Points on a hilly landscape, in no order, each with its height.
From any point a ball rolls to the lowest of the 2 points nearest to it. It stops when none of these is lower. Distance is the straight distance between rows; heights are no part of it.
K_582 h=60.3: [ 17 -25 -24 -26 -26 -14 -19   0 -30  40  23 -16  25  -1  12  33  15 -30
  54 -10]
K_173 h=34.5: [-22  12 -23  15  39  32  30  25   3   9  -9   0  -7 -29  15 -33 -35  34
  16  -3]
K_366 h=65.0: [  9  -1  18 -17 -26 -21 -27   6  34   7  13 -48 -22  19 -48  22  18 -11
  24  -7]
K_813 h=37.6: [-13  32   5 -24  36 -17 -22 -15   0 -39 -55 -22   0  -6  42   6 -29  28
 -35 -27]
K_340 h=56.1: [ -5  16  31  14   5  -6  -8  29  -9 -22 -14 -29 -24  48  -8 -67 -18   3
 -40 -17]
K_929 h=37.4: [ 24 -41  16 -13  -3 -28  14   5 -29 -22  13 -24  40  12 -10  42 -10  27
  30   4]
K_210 h=64.0: [ 21 -12 -13 -32   2 -27 -41 -23  32 -22  -4 -11  -3  37  -5  23  18   9
 -13 -35]
K_118 h=45.5: [-30  16  -9 -12  -5  -9 -28 -23  27 -13 -42   5 -23   9  17 -27 -26 -31
 -34 -43]
K_750 h=42.5: [-54  -2   6  -8 -19 -26   7 -13 -11 -15  48 -12   2  12  14 -22  35 -36
 -13  -2]
K_580 h=61.9: [ 17   9  -2  -9 -29  14 -11  45 -24  33   6   6  12  29   3  -6  36  22
  24  27]
K_213 h=47.9: [-18 -25  20   5   6 -12  45  -4  -6 -46  21  15 -11  31 -30 -62 -10 -20
 -15 -15]
K_427 h=9.8: [ 46 -15 -13  37  18  52  46 -22  -2  -4 -14  25 -33 -29  23   8  20  14
  11  -2]
K_60 h=57.9: [-16  15   2   0  17   9   6   7 -18  -5 -33  -3   0  -8  28 -16 -69  29
 -22 -18]
K_731 h=43.3: [-30 -16  24 -21  -7   7  27  -2   1 -38  28  23 -15  14 -38 -47  21  20
   1 -14]
K_821 h=31.1: [-44 -20 -23  18  27  32  12   3   5  20   1 -12   7   5  26 -31 -44  12
  17   9]
K_260 h=66.0: [ 24   7 -20 -26  -4 -51 -21 -32  38 -10 -10   3 -13   4   2  44  -4 -11
 -16 -23]
K_827 h=60.4: [ 14   2 -17   6   3  -5  -3  37   3  28 -23  -6  15  21  19   4 -24  26
  10  23]
K_155 h=31.8: [ -5  13 -22  22  -7  19  12   3 -13  20  20  29   7  16  17 -56  16 -38
 -24  16]
K_617 h=27.3: [ -6   6 -11  -7 -24  16   0 -13 -31  23   8  52   5  24  22 -10  35 -36
 -15  10]
K_924 h=54.1: [  4  -5 -15  10   2   4 -35 -24  18  31 -12  25  -4 -16  -4   4 -40   5
 -22 -28]
K_130 h=53.2: [-22  -3  22  24 -10  10   3  26   0  -3   7  -5 -27  43 -23 -60  10 -13
 -13   4]
K_212 h=47.0: [ 10  -3  -7   6  -3   4  39  14 -12 -12  -2   3  35 -47 -29  54 -17 -21
  -1  44]
K_297 h=45.1: [ 16  -6  -8  15  20   7   3 -14  38   9   2  39 -41 -41 -29 -18  -9   2
  24 -26]
K_332 h=40.7: [  7  31   3 -12  29 -21 -34 -28  27 -15 -39 -29 -24   4  20  -6 -41  -8
 -35 -33]
K_190 h=21.6: [ 45  -6   6  46  16  55  32   2  -5 -18  10  21 -11 -64   2   6  21  32
  -1  26]
K_665 h=20.5: [-45  -5 -37  -6  -6 -16  -2   5   2  -3  27 -25  26  36  25  -7  31   3
  17  -7]
K_354 h=58.0: [ 18  32 -12  -4   6 -12 -27  23  -2 -19 -16 -37 -13  41  12 -50   0  12
 -34 -30]
K_947 h=45.3: [ -8 -29  27 -22   3   8  46   6  -8 -22   0 -22  25 -14 -47  29 -10  39
  16  14]
K_285 h=16.8: [ 28 -18   0   0  -3  24  12   8 -41  23  40 -24  21  -8  -8  16  29  27
  50  -6]
K_279 h=73.0: [  8   9  11   2 -19  -9 -14   0  30 -19 -18 -13  21 -10 -52  44  -1  -7
 -56  34]
K_981 h=14.8: [-25 -28 -31 -12 -14  -2   6  12 -32   4  24  -2  42  34   2   4  37 -24
  34  -6]
K_762 h=9.2: [-35  13 -20   5   9  28  27  -7  21  30 -17  28 -32  -3  32 -18 -20 -38
   4  14]
K_590 h=54.6: [-15  -7   3  -1   3  18 -23 -27   0  11   3  25  11  -6 -17   3  10  43
 -18   7]
K_100 h=23.8: [ 34 -18 -10   9   4   3   8  12 -17  18  43  -8  36 -36 -42  25  12  31
  27   1]
K_583 h=56.3: [-19  -4 -18  10  16  18 -18 -16 -16  30 -31   9  14 -24  30   0 -43  30
 -13 -13]
K_38 h=42.4: [-17  15  37  -6  20 -11 -18 -32   5 -47  -5  16  -9 -31  22   1 -30  35
  -3 -15]
K_815 h=53.8: [-17  17   2  -9 -15  31   6   6  18  18 -13  32 -39  -1 -10 -42  18   4
 -26   6]
K_971 h=27.8: [-43 -19 -32  14  19   1 -23  12  15  23  -6 -11  23  35  31  -5 -29  -4
   9   7]
K_857 h=57.2: [  8  -5  11  11  -5  47  18  19   7  35 -13  27 -23   5 -25 -18  22  27
  -2  11]
K_54 h=26.7: [-10  15 -36 -26 -12   0 -10  23 -14  -9  15  24  -3   9  23 -31  18  34
  -7 -21]
K_914 h=74.6: [  2  12  22   5 -14   4 -16  17  15  10  -6 -20  11 -27 -49  40  11  21
 -18  43]
K_866 h=29.2: [ 32 -21 -11  13  -2 -22   1  19  -6  -7  21 -33  25 -29 -48  52 -14   1
  10   1]
K_237 h=52.6: [ 18 -12   2  -8 -26  18   5 -16 -17  18  -6 -22  40 -62 -41  69   2 -39
   3  -6]
K_361 h=55.4: [ 28 -11   7 -35 -30 -23 -10 -25  -7   2  -5 -25  33 -34 -25  60   9  -9
  10   3]
K_501 h=30.9: [  0   1 -10  14  15  31  23 -50  -7   5 -11  54 -44 -31  28   8   2 -34
  -3   4]
K_310 h=50.6: [  2 -12 -10  20   7 -47 -29  10   6   6 -24  -9  19  30  34  17 -24 -47
  32   7]
K_36 h=37.5: [-20 -10  22 -29 -25  -8   3  13 -11 -30  18   0 -14  23 -11 -12  32  14
  -1 -18]
K_611 h=41.7: [-19  -6 -21 -25   9   6  66   6  -3  10 -13  -6 -11  -4  10  28   0  -4
  37  22]
K_415 h=18.9: [-21  -4 -10  -3 -14  39   9 -30 -16  41 -16  31 -17  11  15   8  41 -58
   9  17]
K_518 h=34.7: [-17  26 -20 -44  11 -30  -8 -19  -9 -29 -33   6  -1  17  54  12 -16  20
 -29 -14]
K_999 h=59.2: [  8  30 -14  -9  -7   2 -41  27  18  -1  -2 -38   2  40   5 -21  31  40
 -18 -14]
K_277 h=37.3: [ -4  15  12 -25  11 -28 -43 -20  13 -49   1   9 -19  -9  16 -20 -11  17
  -9 -37]
K_777 h=33.5: [ 60 -22  13  12 -12 -33  -3  29 -24 -16   8 -41  50  -7 -22  50  -8  13
  14  25]
K_109 h=31.3: [ -2  31 -23 -37  -3 -21 -23   5 -12 -20  -9  12  -5   8  39 -18   6   5
 -48 -31]
K_406 h=62.3: [  0 -10  17 -13 -39   3  13  27  16  29  25 -28 -14  19 -45  10  23 -12
  48 -12]
K_828 h=47.4: [-13   6  30  -6  14  21  10 -12   2 -29 -14  41  -3 -37  13  -4 -22  43
  -2  13]
K_200 h=75.7: [ -7  28   9  38 -21  16 -27  25   8  22  -2 -22  28 -25 -28   6   2  13
 -31  52]
K_549 h=41.2: [ 12 -39  16 -17  11 -20  15 -14  -6  -9 -20 -16  29   5 -21  46 -16  28
  -6  23]
K_305 h=21.5: [  9 -28 -19  12  28  49  30 -51 -19  -1  -7  33 -16 -11  36  16  20  -9
   8   6]
K_897 h=30.6: [ 37  -8  19  21  28  42  36  -7 -40 -14  25   7 -12 -40  26  18  26  32
  36  25]
K_280 h=38.0: [ -8   4  -6   6  28  11  36  15   1  -4  10   1   0 -15  11   8  -9  27
  32  17]
K_187 h=67.1: [ 21  16  15  16  -6 -21 -45  21  31  15  10 -54 -11  19 -18  25  10  15
   8  13]
K_346 h=44.8: [-17  -6 -25 -35  -2 -27  27   9   4  -3   0   4   5  16  20  27  -6 -25
  32   1]
K_719 h=51.7: [  9  -1  24   5  -4  18 -11  -7  -7  -9 -27  23  12 -19 -10  -6 -15  41
 -42  11]
K_911 h=46.4: [ 14  -8  21  10  25 -20 -17  10   3 -12  11  -8 -31  12  -6 -16 -29   2
  15 -19]
K_456 h=50.7: [ 41  -4  27  22  30 -60 -23   1   3  -4   0 -23 -27  20  11  -6 -43 -23
  11  -5]
K_722 h=68.2: [ 45  26   5  36   1  -9 -56  13  23  16   8 -36  -1  -1 -17   4 -12  14
 -24   9]
K_290 h=21.2: [-16  17  -8 -22 -14  -4  32  14 -13 -23  21  37   4  23  16 -46  20   1
 -28  -9]
K_987 h=53.3: [ 44  -9  13  34  30 -34 -46  10  16   4 -31 -25  13  27  22  19 -41 -31
  13   7]
K_554 h=71.1: [ 26  22  18   4   2 -29 -15 -10  39 -50 -23  -4  11 -36 -29  26  -1  11
 -50   0]
K_220 h=22.6: [-32  20   5 -29 -14   3  69  -8 -12 -39  13  15 -19   0  14 -20  36 -36
  10   3]
K_14 h=5.6: [  9 -38  -8   7  -7  20   3  14 -34  32  17   3  30  25 -18  -7  39  -9
  56 -11]
K_795 h=59.7: [  9  -5   5  13 -21  25   6  18  23  30  15  -4  -2   1 -49  -3  18  19
  21   8]
K_278 h=7.2: [-15  -6 -13  11  -1  39  10 -20   5  43 -38  46 -17  20  24  -5  -1 -37
 -14  17]
K_145 h=21.4: [-19  12   7   9  28  12  29 -13   8  -7 -18  35 -46 -22  23 -31 -52 -35
   1   4]
K_184 h=33.4: [ -7  18  29  25  26  23  12 -36  12 -12  -8  52 -36 -45  29 -13 -14 -26
  13   7]
K_43 h=59.3: [  0   8 -13  19  30  -6  -3  36  -5   9 -20 -34   8  11  36 -12 -50  40
   6  -3]
K_347 h=69.4: [ 32  14  17  26  11 -28 -42 -15  15 -31  10 -25   8 -20 -21  19 -15  10
 -39  11]
K_66 h=49.9: [-22  31   1 -11 -15   3  -6   3   2   3 -28  24 -29   5  13 -51 -13 -21
 -30 -21]
K_288 h=30.4: [-31   4  20 -44 -19  -5  34  -1 -45 -33  32  -2 -15   5  10  -2  43  -7
  19   8]
K_445 h=61.4: [ 13  -5 -40   1   1   0  -3  21 -12  38 -34  14  11  33  29 -23 -39  -7
  -1  -6]
K_306 h=62.1: [ 16 -16 -22  -9  -4 -21 -48  -6  -1  10   1  17  20  20   7   6  15   7
  -8 -30]
K_498 h=30.0: [ 35   1   8  47  11  57  43 -25  13 -10  17   1  -8 -76 -27  29  21   7
  20   5]
K_165 h=58.1: [ 22 -10  20 -30 -28  -3 -28  -5 -24  33   5 -43  23 -18 -25  32  22 -20
  36 -17]
K_712 h=47.7: [-14 -19  -3  -2 -14 -30  17  15 -15   9  -7  -4  14  34  17  10  -6 -55
  44   8]
K_732 h=41.9: [ 11   8  13  -1  14 -40 -33 -14 -11 -16  32  -3  -6  -4  13   1  -5  24
   0 -14]
K_242 h=62.0: [ 27 -15 -39 -12 -15 -25 -18  -1   6  27  21   4  30   7   8  34   9  13
  31 -16]
K_533 h=50.0: [-19  37  14  -8 -26 -20  -5  28  10   1  13  -3 -33  40  -8 -42  22 -18
 -29   5]
K_794 h=24.6: [-48 -21 -41 -10   6 -23   4   4  14  -4  -6 -18  22  49  24 -14 -11 -11
 -18  -8]
K_350 h=49.8: [  2 -16   1  15  -5  16   5 -20  -3  22   2  -7  32 -39 -30  47  -9 -26
   3  32]
K_215 h=50.4: [ 25   6  15  14   5 -15 -24  -9  33   7   2  31 -16 -40 -24  -1 -12  13
 -13 -16]
K_738 h=60.5: [ 20  -3  -8 -12 -25  -8 -38  32  13  22   2  -2  18  33  -3   0  29  34
   8  -2]
K_168 h=43.1: [  9  -3  28  19  19   5  39  -3 -24 -19  18 -11  10 -55 -19  35 -14   7
  23  34]
K_159 h=38.3: [ 27  -9  19  26  24  36  19 -23  34  10   2  13 -29 -43 -32  11   2  -8
  23   4]
K_27 h=38.4: [-46 -13   7  15 -19   9  -8 -20  -9  16  19   4   0  28  -3 -23  27 -50
  -7   2]
K_532 h=34.4: [-40   9  -1  41 -12  22   5  -5   2  30  15  -2  34  25  15 -50  14 -34
 -34  11]
K_790 h=46.2: [-47  34   5 -21 -29 -20  -2  10  -8 -16  34 -17 -35  16  -9 -22  37 -36
   3   6]
K_303 h=12.5: [-33   9  18 -32 -20  -1  54  -4  10 -32   2  19 -16   9   9 -45  29 -25
 -39 -10]

Call two points neighbours if one is among the 2 nearest of the other. Go from one point of each pair to the other, from neighbour to neighbour, staying as low as possible. Name the highest point that can't be avoided.
K_278 and K_427 => K_184
K_277 and K_14 => K_987
K_427 and K_303 => K_130

For each start below, name the point where the ball stops.
K_999 => K_278
K_212 => K_14
K_279 => K_303
K_987 => K_14
K_66 => K_303
K_947 => K_14
K_549 => K_14
K_200 => K_303
